Each row is a point on a landscape with many peaks, with its height.
A climber steps from a point to the highest of its 2 nearest points, and stops where none of them is higher. Distance is the straight distance between rows; heights are no part of it.
k_230: [106 153 113 193 184 126 149  87 126  53 130 114 193 146 129 135 140 130
 129 144 120 124 149 111 173  85]  height 0.98
k_778: [155 133 128 144  90 163 112 102 117  98 129  88  88  76 154 175  69 131
 155 142 165 144  79 126 159 107]  height 4.42
k_15: [ 66 130 139  99 170 157 157 138  91  68 150 150 171 171 163  92 142  99
 159 143 126 167 120 164 177  91]  height 3.74
k_534: [126 127 111 159  79 151 118 135 121 182 122 129  90  52 131 136  86 140
 141 117 107  98 137 104 138 117]  height 5.09
k_410: [143 152 143 118 143  62  99 134  99 136  85 136  88 140 120 158 113 152
  97 117 170  99 120 109  84 168]  height 2.42
k_376: [157  79 134 108  81  81 110 157 116 177 110 131  86 129 109 151 128 147
 125  98 144 139  88 115  66 197]  height 5.69
k_773: [177 104 120 137 143 119 121 114 127 158 147  83  99  81 124 144  97 147
 124  72 132 104 150  49  81 130]  height 2.75
k_844: [126 165  81 174 168 108 134  75 145 164 125  84 126  97  86 121 130 162
 132 105  97 113 204 125 155 105]  height 3.60
k_10: [139 185 137 115 203 112 141  71 117 100 125 160 120 112 128 176 156 159
  76 143 151 106 127 145 171 148]  height 3.10
k_747: [124 102 110 140 106  97 137 115 112 176  74 124 122 129 116  93 130 149
  94 112 102 121 201 119 101 148]  height 1.86
k_921: [125 133 177  76 119 121 155 153 109  90  93 109 126 183 166 113 139 105
 109 137 187 144 106 137  87 148]  height 0.16
k_226: [177  72 109  94 123 123 144 107 124 144 136  86 111 144 113 106 146 113
 108 113 140 123 142 104  72 152]  height 2.81
k_545: [158  84 134  87 126 127 101 133 125 163 109 149  56 127 138 168  89 125
 112 113 157 112  76 116  99 177]  height 4.76
k_322: [ 86 168  97 186 158 133 135  99 144 140 155  58 152 119  67 102 125 146
 167  60  90 129 190 103 126  82]  height 3.28
k_495: [130  94 105 120  82 166 102 127 152 145 128 143  49  55 152 158 102 123
 154 150 105 101  97  96 125 129]  height 4.30
k_183: [168 116 145  89 142 118  97 126 145 164 153 135 110 116 130 171 104 122
 111 124 163 129  82  96 129 116]  height 4.19
k_792: [110  97 158 108 121 139 158 182 129 119 132 182 139 224 111  89 160  95
 134 135 120 112 113 136  96 144]  height 2.11
k_338: [121 115 122 130  75 117 134 135 123 182  61 157 123  78 150  98 165 121
 105 130 105 119 119 144 104 185]  height 2.43
k_457: [104 129 129 137 160 152 120 136 130  67 140 138 177 154 159 155  73 127
 133 151 194 117 119  96 158  78]  height 4.67
k_45: [128 123 111 163 108 167 139 120 134  93 180  99 165 149 133  83 135  96
 160 109 107 144 117  82 134  61]  height 1.59
k_246: [ 66 108 104  97 144 134 138 180 105 116 125 177 121 216  97  97 159  95
 168 126  99 141 133 158 108 154]  height 1.66
k_780: [ 96  80  70  70 151 158 160  97 161 160 180 134 144 149 125  80 184  98
 112 131  58 121 127 115 124 152]  height 1.77
k_396: [120 175 167  97 173  81 122 133 107 127  77 152 111 151 132 161 169 169
  90 121 143 104 110 159 107 172]  height 2.60
k_746: [147 106 173 129  64 134 103 121 143 120 129 139 158  90 188 142  88 110
 106 170 160 158  52 156 131 113]  height 4.29
k_238: [170 118 151 167  88 150 107 139 162 143 170 136 156  67 136 124 112 101
 120 144  89 166  83 120 115  99]  height 3.33
k_89: [133  91  82 129  98 109 129  81 143 208  64 104  88  92 122 109 109 179
 121 103  88 141 177 113 117 175]  height 1.62
k_567: [133  89  84  72 177  81 123 152 134 143 156 141  71 149 119 140 112 122
 135 143 123 129 141 134  93 196]  height 3.87
k_829: [145 133 123 156  98 131 123 130 139 110 171  79 175 137 130 117 106 103
 168 137 118 173 120 150 137  75]  height 1.76
k_445: [160 133 142 141 123 126 104 170 156 162 187 167 124 138  85 144 113 150
 163 112 124 147 125 117 147  97]  height 3.08
k_214: [108 117  87 137 145 135  97 139 138 187 140 154  85  68 127 152  73 147
 141 100 121  68 150  73 131 127]  height 4.28
k_721: [ 79 129 103 147 119 131 111 187 111 122 107 156 117 122 150 122 100  94
 146 161 103 131 137 160 183 108]  height 4.37
k_998: [109 117 113 149  86 158 122  82 114 129  68  91  55  48 164 133 115 159
 157 151  98 113 141 142 134 136]  height 1.33
k_169: [106  80 115  78 148 147 144 139 153 140 181 185 126 164 128 109 165  97
 109 133  96  83 103  95 129 144]  height 2.44
k_435: [ 90 132 123 122 140 111  99 181 121 134 112 191 109 147 135 129 120 112
 111 117 120 107 143 136 158 127]  height 3.80
k_858: [140 149 148  97  93  93  92 165 111 124  55  86 102 163 147 165 104 143
 134 123 192 136  98 141 125 165]  height 0.20
k_348: [153 144 159 166 113 107 121 100 115 136 117 139 126 110 132 146 148 149
  96 134 150 111 120 129 148 137]  height 4.36
k_461: [ 97 137 131 149 139 155 111 161 109  74  80 116 152 129 168 167  77 117
 117 174 166 136 120 112 178 124]  height 5.84
k_839: [114 148 120 251 101 123 115 151 101 101 123 116 182 120 103 123  99 142
 142 126 123 111 171 107 120  79]  height 2.36
k_71: [110  99 112 139 139 121 122 113 131 181 105 174 120 108 125 112 100 133
  95 115 112  58 154  74 117 133]  height 3.48
k_82: [118 115  86  96 176  67 135 120 111 147 127 103  79 151  89 122 123 131
 139 102 101 128 184 131 105 180]  height 4.44
k_105: [133  69 106 116  99 141 139 124 144 192 102 173 110  83 134 118 133 107
  97 140 105  90 128 106 119 182]  height 2.90
k_520: [144 130 164  97 132 146 121 117 129 118 158 129 139 149 147 173  60 133
 126 134 213 121 102 102 139 102]  height 3.84
k_471: [120 137 194  97 105 112 136 180 127 124  93 159 160 135 169 115 144 129
 118 152 146 177  53 183 108 161]  height 0.37
k_853: [ 68 176 122 151 169 124 123 178  79  92  79 162 155 127 154 102 165 121
 141 145 105 149 149 179 144 128]  height 4.80
k_702: [112  84 137 112  99 142 151 144 131 114 183 181 154 195 102  65 184  97
 158 136  92 155  99 161 119 118]  height 2.72
k_559: [ 77 121  95 196 170 131 151 110  84  96  96  68 145 151 101 106 111 142
 140  95 156 109 206  90 109 113]  height 1.51
k_157: [131  93 140 152  71 156 167 114 110 111 153 101 158 162 131  67 158  93
 142 108 131 132 123 100  79  95]  height 1.73
k_289: [134  80 109 125 115 140 173 105 119 147 125 103 132 166 130  53 170 100
 104 113 111 106 160 108  80 135]  height 2.27
k_555: [156 166 155 196 100  73 103 118 122 155 109 162 142 123  88 129 156 164
 124 129 127 120 144 162 124 145]  height 4.05
k_993: [127 144 106 104 152 145 144 115 144 110 149  75 114 154 130 127 140 106
 140 129 126 142 133 130 161  94]  height 1.95
k_119: [173 100 130 178  67 164 120 174 166 168 169 127 138  52 128 114 124 127
 135  84  88 116 125 111 108 108]  height 4.00
k_826: [161 129 129 150 144 153 120 125 120 116 151  91 133 131 125 142 104 142
 124 107 165  99 151  78 105  97]  height 2.40
k_847: [164 175 205 120 104  93 152 111 132 100 122 145 151 183  94 131 126 166
 135 137 155 155 122 187 102 151]  height 2.09
k_344: [161 164 190 110 112  80 119  95 141 100 155 119 158 143 103 146  99 154
 145 167 150 178 121 212 154 133]  height 1.97
k_389: [158 154 155 126  98 112 112 119 153 126 177  94 132 122 118 144 101 126
 149 144 137 191 110 166 174 111]  height 1.88
k_667: [ 68 106  72  95 151 131 143 159 135 155 149 143 117 171 111 104 194 101
 144 140  81 131 155 188 149 153]  height 1.32
k_228: [ 90 129 175 103 131 159 162 136 114  89 170 192 176 174 134  62 147 103
 161 142  89 164 105 175 137 101]  height 3.25
k_181: [167  96 116  74 169  85 127 140 129 135 164 122  97 171  96 124 102 108
 134 107 152 109 136  81  65 160]  height 3.32
k_904: [ 97 191 153 128 175 120 131 120 114  76  86 171 142 150 125 162 157 169
  90 142 153  98 147 147 150 149]  height 2.84
k_752: [111 106  76 100 134 134 156 112 170 157 139 107 117 117 113  88 195 107
 129 133  46 148 165 157 137 160]  height 1.38
k_803: [134 124 122 111 110 101 157 131 112 141  46 100 132 125 157  94 182 125
 101 119 105 130 161 143  98 172]  height 2.14
k_420: [ 81 136 111 197 101 127 134 131  85  99  92 101 170 141 130  83 129 134
 133 122 128  88 198 104 120 103]  height 1.96
k_469: [ 96 113 131  70 178 134 117 169 137 139 142 212 111 145 134 130 142  99
  88 135 105  83 127 132 137 150]  height 3.14
k_600: [ 80 146 105 194 177 135 163  71  89  68 130  81 164 177 110 118 156 137
 148 104 130 105 154  83 143  98]  height 1.17
k_235: [110 159 177  84 106 129 105 191 108 100  75 108 139 138 175 130 126 117
 112 149 171 150  81 151 129 156]  height 0.28
k_225: [169 146 132 108 139 140 130  92 180 136 172 142 156 124 115 130 149 119
  94 135 124 128 100 121 156 113]  height 3.71
k_630: [147 172 135 109 207 141 155  63 154 113 154 136 167 108 120 141 183 140
  75 142 110 110 109 131 154 107]  height 3.37
k_749: [159 164 183 122 105  89 110 147 122 138 117 155 123 169  97 151 137 158
 128 107 170 125 110 147  81 151]  height 2.24
k_315: [144 130 143 120 104 161 119 136 119  96 107 122 127  84 186 162  79 111
 107 170 167 121  80 126 153 125]  height 4.92
k_216: [128 150 104 135 138  85 108 132 131 160 153 107  91 157  59 138 160 147
 159 115 111 135 187 143 134 140]  height 3.99
k_221: [ 83 166 111 101 173 152 129 167  93  75 113 136 158 132 173 137 140 113
 141 136 155 170 139 186 163 117]  height 4.27
k_662: [106 136 185  85 151 140 148 150 136  96 122 181 197 122 169 100 168 112
 113 159 132 188 100 180 122 124]  height 0.50
k_347: [140 125 118 178  79 137 118  76  92  94  64 104  86  74 164 172 113 135
 129 134 153 123  63 150 147 120]  height 4.08
k_39: [136 155 140 186 104 103  72 168 120 169 152 147 112 108  83 164 104 163
 160  88 145 121 142 118 153 107]  height 2.83
k_297: [109  99  80 105 106 128 126  91 131 164  66 106  39  74 124 137  85 150
 156 116  86 113 145 132 110 154]  height 1.46
k_286: [132  71 105  87 107 169 129 114 142 147  87 141  66  63 176 128 120 118
 122 148  91 108 118 114 110 179]  height 3.57
k_537: [142 151  99 128 147 112 145 118 147 145 184  65 124 149  74 121 153 145
 177  84  95 142 174 107 119 104]  height 3.66
k_528: [188 100 140 150  90 145 118 129 150 190 159 117 130  65 127 135 138 160
  92  62 111  99 132  71  94 141]  height 3.23
k_292: [166 142 180  95 129 131 124 122 185 148 200 164 151 159  85 145 132 156
 136 133 144 129 102 128 151  96]  height 3.36
k_610: [150 142 105 175 119 126 132  74 142 152 117  94 137  87 121 114 134 143
 106 127 123 104 163 115 126 110]  height 3.94
k_926: [161 129 116 102 144 157 133  93 123 107 135  64 100 115 147 148  99  97
 115 137 150 121 125  98 121 111]  height 2.13
k_43: [110 169 151  78 195 157 155 114 139  89 142 193 171 120 156 131 168 131
 105 146 142 163 118 161 163  95]  height 0.64
k_280: [ 98 169 117 199 131 121 105 151  94  92 106 138 155 116 150 129 110 118
 126 164 125 159 146 170 174 120]  height 4.93
k_59: [105 145 145 118 186 153 158  84 121  36 135 159 195 160 141 142 150 133
 119 147 138 125 136 144 157  99]  height 0.80
k_399: [127 160 117 211 121 108  82 174  95 119 121 114 131 119 107 154  98 168
 145 126 163 126 148 121 147  79]  height 2.64
k_936: [145 133 163 121 103 123 156 137 121  76 134  81 148 190 132 129 106 106
 141 141 186 167 123 151 116 107]  height 0.04
k_41: [169 133 129  73 137 153  96 117 200 173 197 123  98 103 106 178  97 143
 135 108 121 132  62  94 143 138]  height 3.77
k_756: [122 122  71 122 136 172 144 142 157 131 135  72 120 113 117 125 119  86
 180 148  86 154 138 108 146  97]  height 1.75
k_258: [179  91 154 129  72 129 138 127 152 138 142 108 130  92 141 136 139  95
 117 167 135 177  57 144 118 124]  height 3.78

Where does a climber stop that starts at each point below?
k_297 | k_534
k_756 | k_119
k_43 | k_225
k_344 | k_225
k_858 | k_225
k_246 | k_280

Call two points neighbours if one is among the 2 nearest of the other. Go from one point of each pair to the other, from neighbour to neighbour, staying as high as possible. Name the lowest point that can't be avoided.
k_348, k_376 | k_749
k_82, k_348 | k_322
k_461, k_119 | k_238
k_461, k_376 | k_520
